Each row is a point on a landscape with many valleys, with its height.
From any point a ball rolls to the lowest of the 2 points nearest to it. It stops when none of these is lower. Distance is the straight distance between rows; heights are no part of it.
K385 (h 17.6): [ 15   3 -32   1  37   4   5  43  -8  23  21 -16 -26 -28 -64  13 -21  -4
   1  20 -37 -14]
K10 (h 42.8): [-14  27 -11  11  -3 -10  11  -7 -28  35   9   9 -39  25 -15 -15  -3 -33
  12 -29  -8 -21]
K610 (h 52.6): [ 17  11 -25 -12  21 -20 -20   2 -11   7 -23  21  34  -5  34 -11  16   0
  17  42  12  17]
K228 (h 54.6): [ 10  -1 -10  -2   2  -2 -35  11  -6   1 -43   3  12 -10  22  -7   8 -19
  23  30  15   7]
K845 (h 69.3): [-25  24  17   9 -12   8  16 -24   2  -3  32  16 -41  -2   5 -70  17  16
 -31 -21  19 -19]
K145 (h 35.5): [-18 -32  -2 -26  41  13  20  11  15  18  38 -40  -3 -16 -44  -4 -35  10
 -31 -21   7  30]
K723 (h 80.6): [ 20  -5 -13 -15  17  22  -7  22  -2 -15  11 -10  38   6 -29  47 -10   8
   0  19 -20  28]
K992 (h 50.7): [ -1 -17  25 -14  -8 -23 -28  25  10   8 -12 -19  44 -13   2  37  -3   0
   3  26  65  42]
K6 (h 45.3): [ 31  18  16 -18   1 -31 -22   6  21   2   9 -13  27  -4  19 -26  39  -5
   5   2  63  18]
K747 (h 65.3): [-31  -4  21   5  34   0   2  -6   1   3  13  25  -5 -31  -6 -40  19  27
 -25  15 -19  10]
K706 (h 71.0): [-23  28  25  26 -27  -4  24 -21  18  -2   5  23 -28   7   8 -32  -6   7
 -33 -40  10 -14]
K412 (h 30.8): [ 18   3 -45 -17  -8  -1 -18  41 -14  -5 -14  -3  -7  -4 -53  53 -16 -26
  18  41 -49  -3]
K257 (h 16.7): [ -8 -16  38  24  12 -22  -3 -20   5 -10 -47  18  29  12  38  11   1   3
   1  17   1  13]
K94 (h 68.4): [ 16  28  45 -10 -32 -22  11 -31  47 -46   9   0  19  14  50 -32  32   1
 -40  -8  47  -2]
K208 (h 60.7): [ -8 -11  16 -28  52  11 -11  -1   2 -23   8  17  28 -21   9   2   4  32
 -11  71  -6  33]
K972 (h 83.8): [-18  -5   1  33   1  26  18   5  -1   6  13  -3   8 -38 -20  -5 -14  20
 -34 -13  -3 -28]
K763 (h 75.8): [  2  -7 -18   1  11  21  -8   5 -21 -24 -28   0 -12  35 -15  81 -46  18
  27  48 -49  -7]
K61 (h 36.2): [  4  -6  14 -28  25  24 -26  24  16 -27  25 -23  14   0 -33  52 -25  27
 -29  68  12  49]
K151 (h 33.8): [ -9   2  -8  -1  13  10  27  -2  -1  26  46  -9 -29 -14 -20 -41   1   6
 -21 -39  -4  -4]
K558 (h 39.9): [ 12  -6 -30  17 -25  -1   7  -5 -23   4 -33  -7  -3   9  10  31   6   7
  55 -26 -56 -43]
K449 (h 27.0): [ 19 -15 -23  -8   3  29 -15  50  -8  -4  -6 -20 -10  -7 -59  38 -47   3
 -21  43  -6   7]
K214 (h 32.7): [ -3  25 -50  10  11   0   5  13 -39  31  23   0 -15 -19 -27  10   5 -14
  13   0 -19 -60]
K524 (h 67.5): [-43   7  18   8  16  -5  14 -22  14  -9  15  23 -27 -30  11 -63  17  25
 -30  -5   8  -4]
K966 (h 58.4): [-17 -27  22  -8  34   5 -16 -18  30 -28  -6  19  23 -29  37  -5  -7  20
  -5  42   3  16]
K789 (h 79.7): [  4 -16   9 -14  16  19  -3  16   8   1  24  -8  28 -12 -12  13  -3  -4
 -10   0 -16  37]
K681 (h 81.3): [ 15  10 -33 -21  26  25 -17  24 -21 -28 -15 -16  37   9 -30  66 -25  10
  -2  38  -4   5]
K357 (h 37.6): [-13  16  -6  16  18   2  12  -4 -15  36   6  14 -15 -16   3  29 -16   3
  20   7 -52 -16]
K982 (h 77.8): [  8  -5  12  -8 -14  -8  -6   2  28   1  -7 -20  25 -19  25   7  -3 -12
  -4 -22  30  24]
K14 (h 23.0): [-16   3  38  28  11  -7   5 -29 -12  11 -31  16   4  14  36  -6   3 -10
  10   9 -11 -11]
K337 (h 36.3): [ 18   9 -48  -5 -22 -15   4 -16 -35   1 -41   6  -1  25  34  11   9 -13
  48 -11 -33 -29]
K750 (h 87.4): [  4  -4   2  55  -8   6   1 -16  -9  19  12   0 -41   7  22   6  19   6
  38 -18 -11 -75]
K126 (h 46.9): [-12  30 -22   6  -3 -14  25 -23 -32  38  29  18 -50  44  13  -5  11 -24
  31 -17  -7 -48]
K42 (h 38.1): [-49 -43  46 -13  32   8  -1  -9   9 -18  22   1  15 -15 -12 -21   2   5
 -36  12  16  29]
K24 (h 84.9): [-20 -22  14  50   8  29  11  -5  -2   7  16   9 -12 -19 -13   5  -8  14
  -3 -18  -9 -49]
K146 (h 50.8): [  6  13 -38  23 -16 -31   3 -14 -40  24  -2  22 -35  41 -11   8  21 -21
  52 -19 -14 -60]
K328 (h 22.4): [ 33 -11 -28 -11 -18   0 -32  56   2   5 -20 -14  16 -17 -39  22  -6 -13
   2  17  15  22]
K261 (h 82.0): [  4   4 -44  -3   3  25  -8  14 -31 -13 -28  -9  39 -14 -12  46 -15   6
   2  16  -8 -25]
K500 (h 29.9): [  4 -31   1   1  10  39   1  41   6   6  12 -25 -13 -15 -54  29 -55  19
 -45  32  -2  18]
K560 (h 67.1): [ 18  -4  39  -4 -13 -28   2 -17  55 -39  11 -12  36  -4  41 -20  26  -2
 -27 -25  44   5]
K683 (h 78.7): [  5 -11  12   2 -15  11  -2   6  20   4  11  -7   6 -12   0  -1  -7 -14
 -13 -26  -1  19]
K565 (h 42.1): [-47 -28  44 -15  33 -11   2   3  19 -22  20   8  34 -23 -22   4   9  31
 -37  27   7  54]
K921 (h 22.3): [ -4  -6  14   7 -19 -27  -2 -37   8 -17 -47  24  34  24  58  -6   4  -1
  13   0  22  14]
K810 (h 22.7): [ 33 -36 -33  -9  -6  18 -17  57   3  13   5 -24  -3 -19 -52   3 -21 -18
 -12  20  -1  19]
K679 (h 77.1): [  3  -7  13  -4 -39 -12 -12   4  10  -6 -45 -24  41  -3  18  28  -5   4
   6 -30  17  23]
K79 (h 26.3): [  7  18  10   0 -31 -17   8 -42   1 -23 -46  11  14  51  58 -17  12  -3
  13 -21  39  -5]
K222 (h 49.7): [ 12  35 -37  -8  26 -24  -6  -3 -24  18 -10  20   7   4  17 -26  14  -7
  20  16 -10  -4]
K569 (h 74.9): [ -6 -28   0   7  -1  37 -12  -4 -11 -28 -19  23   9  10  -7  62 -29  11
  13  34 -41  17]
K579 (h 77.6): [  3 -20   6   7 -14  -3 -13   7  23 -46 -53   9  48  -3   3  64 -18  43
   6  13  -5  25]
K914 (h 48.5): [-13 -30  39 -12  -6 -21 -16   8  35 -16   3   2  46 -16   6  44 -11  15
  -5  24  54  51]
K935 (h 34.9): [  8  -1 -34  -7 -24  -9 -21  36 -17  -3 -53  -7  -8  -2 -26  47  -5 -14
  39  16 -54  -6]
K360 (h 51.5): [  5   0 -38  19 -13 -11  -8   4 -49  16  -5  14  -2  22 -20  19  13 -43
  42  -4 -25 -29]
K689 (h 50.9): [ 25  52 -23 -14 -15   9  16 -28  -3   3  19  -2 -40  38  30 -21   1 -23
  13 -29   4 -27]
K549 (h 27.5): [ 31 -28 -20  -3 -13   7  -1  45   2  35  17 -18 -14 -13 -43 -22 -18 -20
 -14 -24  -1  13]
K703 (h 29.1): [-23  -6  38  27   4  15   4 -20 -16  10   0   8  -6  15  10 -21   0 -23
  -3 -15  14 -12]
K221 (h 27.7): [ 14  17   6 -18  -9  -4  16   5  19  16  41 -17 -20 -15 -11 -65  14   3
 -41 -36  17  24]
K206 (h 31.4): [ 16 -30 -13 -19   9  -1   9  29   5  37  33 -30   6   4 -46 -16 -28 -18
 -24 -28  16  33]
K353 (h 33.2): [  9   7 -26  -6 -54 -11  10 -25 -40  -7 -50 -15  -3  49  35  -1  12 -24
  51 -25 -18 -22]
K457 (h 65.0): [ -8 -22  37 -18   1 -42   3 -15  67 -41  22  10  45 -31  45   8  16  10
 -19  -7  33  25]
K96 (h 30.1): [ 13  22  -2   2 -45 -10  21 -45 -24 -13 -37  10  -8  67  46 -11   6 -10
  34 -27  -2 -15]
K790 (h 33.9): [-25 -26  50   7  14   7   0 -23   7 -12  12  13  19   9   5 -28   9 -18
 -20 -10  18  17]
K732 (h 39.4): [ -7  15 -47  10  25 -22   3  -2 -52  34  28  13 -24   2 -12   1  26 -25
  36  25 -22 -66]
K937 (h 22.6): [ 36  -2 -14  -8 -32   6  15  14   7  26  33 -21 -32  12 -24 -60 -12 -21
 -42 -39  33   6]
K234 (h 33.1): [  1 -35  25 -25  10  32 -12  37  28 -12  26 -35   5 -18 -35  25 -37  18
 -46  51  13  48]
K698 (h 25.6): [ 10  16 -45   0  23  11  -1  25 -15   2   5   3 -18 -13 -43  53 -25   3
  20  30 -55 -19]
K119 (h 60.0): [ -1  17  18 -34   9 -22   4 -23  41 -12  27  -5 -15  -5  37 -48  19   3
 -12 -19  31  37]
K484 (h 56.4): [ -5 -15  14   2   8  14 -32  11  15 -16 -36  10  13 -29  20   6 -12   5
  -2  41  15  15]
K183 (h 86.1): [  2 -28  13  52 -13  21   3 -19   4  -5  28  26 -29   6  -1  -6  18   5
  13 -38  -9 -50]
K56 (h 69.5): [  1  27  38   5 -47   2  10 -31  33 -38  -8   0  -8   8  47 -25   9 -12
 -35 -25  30  -8]
K83 (h 82.7): [  1   7 -23  19  14  25  -6  21 -19   2 -16   2  17 -30 -18  20 -12  17
 -12   8  -7 -26]
K410 (h 77.0): [  8 -14   1  -3 -10   4 -26  25   6 -25 -51 -15  28   3 -11  55 -16  14
  17  22   1  32]
K266 (h 75.5): [  9   8  -7  17 -28 -23 -14  12  -9   2 -60  -3  -2   0   7   2   0   0
  38 -23 -14  -2]
K253 (h 63.1): [-30  -9  24   3  48  23  -1  -6 -14  -7   5  17  15 -26  -5  -8  10  23
 -14  42 -30   5]
K956 (h 46.0): [-32 -26  21 -19  24 -14 -12   3  23 -21   4  16  42  -5  -6  29 -14  30
 -19  33  39  53]
K313 (h 33.0): [ 10  -2   7 -37  31  -9  -1  14   4  15  40 -33  -8 -13 -27 -57  32  -1
 -19 -16  24  36]
K617 (h 28.8): [  3  28  21  25  -6  -4  17 -38 -24  15 -28   5  -3  15  63  -7   4  -8
  10   7 -24 -38]
K246 (h 74.5): [ 27  27  17  15 -37 -12  -6  -2   1  -1 -35  -9  -4  25  11 -15  20 -15
   7 -30   4  -5]
K451 (h 55.5): [-10  21   2   1  41  -2  22 -40   1  -5  24   7  -4  17  14 -41  16  17
  -4 -35   8 -13]
K181 (h 13.8): [  8   9 -39 -15  -3  -4 -10  26 -18  17  -7   4  15 -15 -28  11   1 -30
   4   3  -8  14]
K968 (h 18.8): [ 31  24  -6   7 -51  17   7  15  -4  15  14 -11 -46  27 -22 -59  -4 -17
 -38 -24  39 -23]
K80 (h 38.2): [-28 -18  -3 -12  26  15  20  -5  13   5  34 -12 -15 -30 -15 -37 -12  16
 -28 -30  11  13]
K168 (h 58.0): [-10   5  10 -30  38  -3  24 -38  22 -23  38 -18 -27   9  16 -64  24  15
 -12 -29  22  11]
K912 (h 73.8): [-16 -23   6   3 -14  23 -10 -12   4  -7 -10  32  11  -1  17  26 -12  -8
  13  10 -36  23]
K902 (h 37.2): [  1 -15  20 -36  29 -15 -14  19  14   8  35 -22  11 -16 -19 -34  27   2
  -7  12  41  55]
K43 (h 45.7): [-36 -38  33 -37  46  -2   7  12  24 -27  33 -14  14 -23 -47  -4   7  55
 -41  27   8  57]
K542 (h 72.5): [-20 -10   6   8 -43   4   2 -22   2  -3 -23  34   5  -5  42  11  -5  -7
  12 -19 -21  14]
K173 (h 14.4): [ 28  42   8  -2 -33  27   4  -5   3  -9  19  -1 -36  41  -1 -59  18 -15
 -26 -15  43 -24]
K645 (h 31.5): [ -1   5 -30  11   7  12   7   5  -9  11 -13   3 -13 -13  -3  61 -30   2
  34  11 -60 -25]
K71 (h 52.9): [ 21  37   1  -6   6   6  14 -38   1 -13  16   2  -6  33  35 -34  13  -4
   1 -25  22 -15]
K944 (h 70.9): [-20  22  16  14 -45  -1   8 -30  24 -11 -15  34 -20  12  54 -21   0   0
  -7 -21  -1  -6]
K725 (h 73.6): [ 13  45  25  32 -38  -3  13  -7  -1   4 -30  -5 -48  37   5 -16   3  -4
   7 -39   7 -36]
K613 (h 48.4): [ -6  -5 -49  11 -27 -15  -1   6 -43  25 -10  11 -17   6 -20  45  14 -33
  52  14 -52 -56]
K869 (h 38.8): [  1  29  -8   0  -8   3  17  -2 -20  31  29  -4 -22   2  -9 -26  10 -17
 -14 -26  -9 -14]
K12 (h 62.5): [-26  -7  36 -22  19 -38   5 -15  48 -18  22  12  17 -28  27 -26  22  17
 -23  -2  26  42]
K901 (h 76.3): [  8 -17  -3   3 -23  -7 -12  18   6 -12 -59 -24  19   8  -5  38 -13   4
  37 -18 -14  14]
K272 (h 41.7): [ 19  -1  16 -35  28 -24 -23   1  15   4  13  -2  27  -7  15 -22  29  -4
  14  15  33  42]
K764 (h 72.6): [ -4  41  11  32 -41   1  21 -13   5  21  13   0 -54  22   2 -15  -5   7
 -12 -46   6 -44]
K838 (h 25.3): [  1   0 -33  15  23   6  12  22 -16  37  23 -22 -24 -24 -35   4 -22  -9
  -1  -8 -16 -36]
K497 (h 45.4): [  5  11 -23   8  42 -10   8 -11 -32  22  21  24 -17   0   1 -24  28  -5
  29  20 -27 -31]
K196 (h 44.2): [  1 -15 -37  21 -29 -11   7  -8 -34  29  -9   0 -20  14  17  61  16   9
  72   6 -60 -69]

For each start below, name the point where the ball stops.
K747 | K385
K613 | K257
K246 | K385
K61 | K181
K43 | K257
K914 | K257
K145 | K181
K992 | K257
K610 | K385
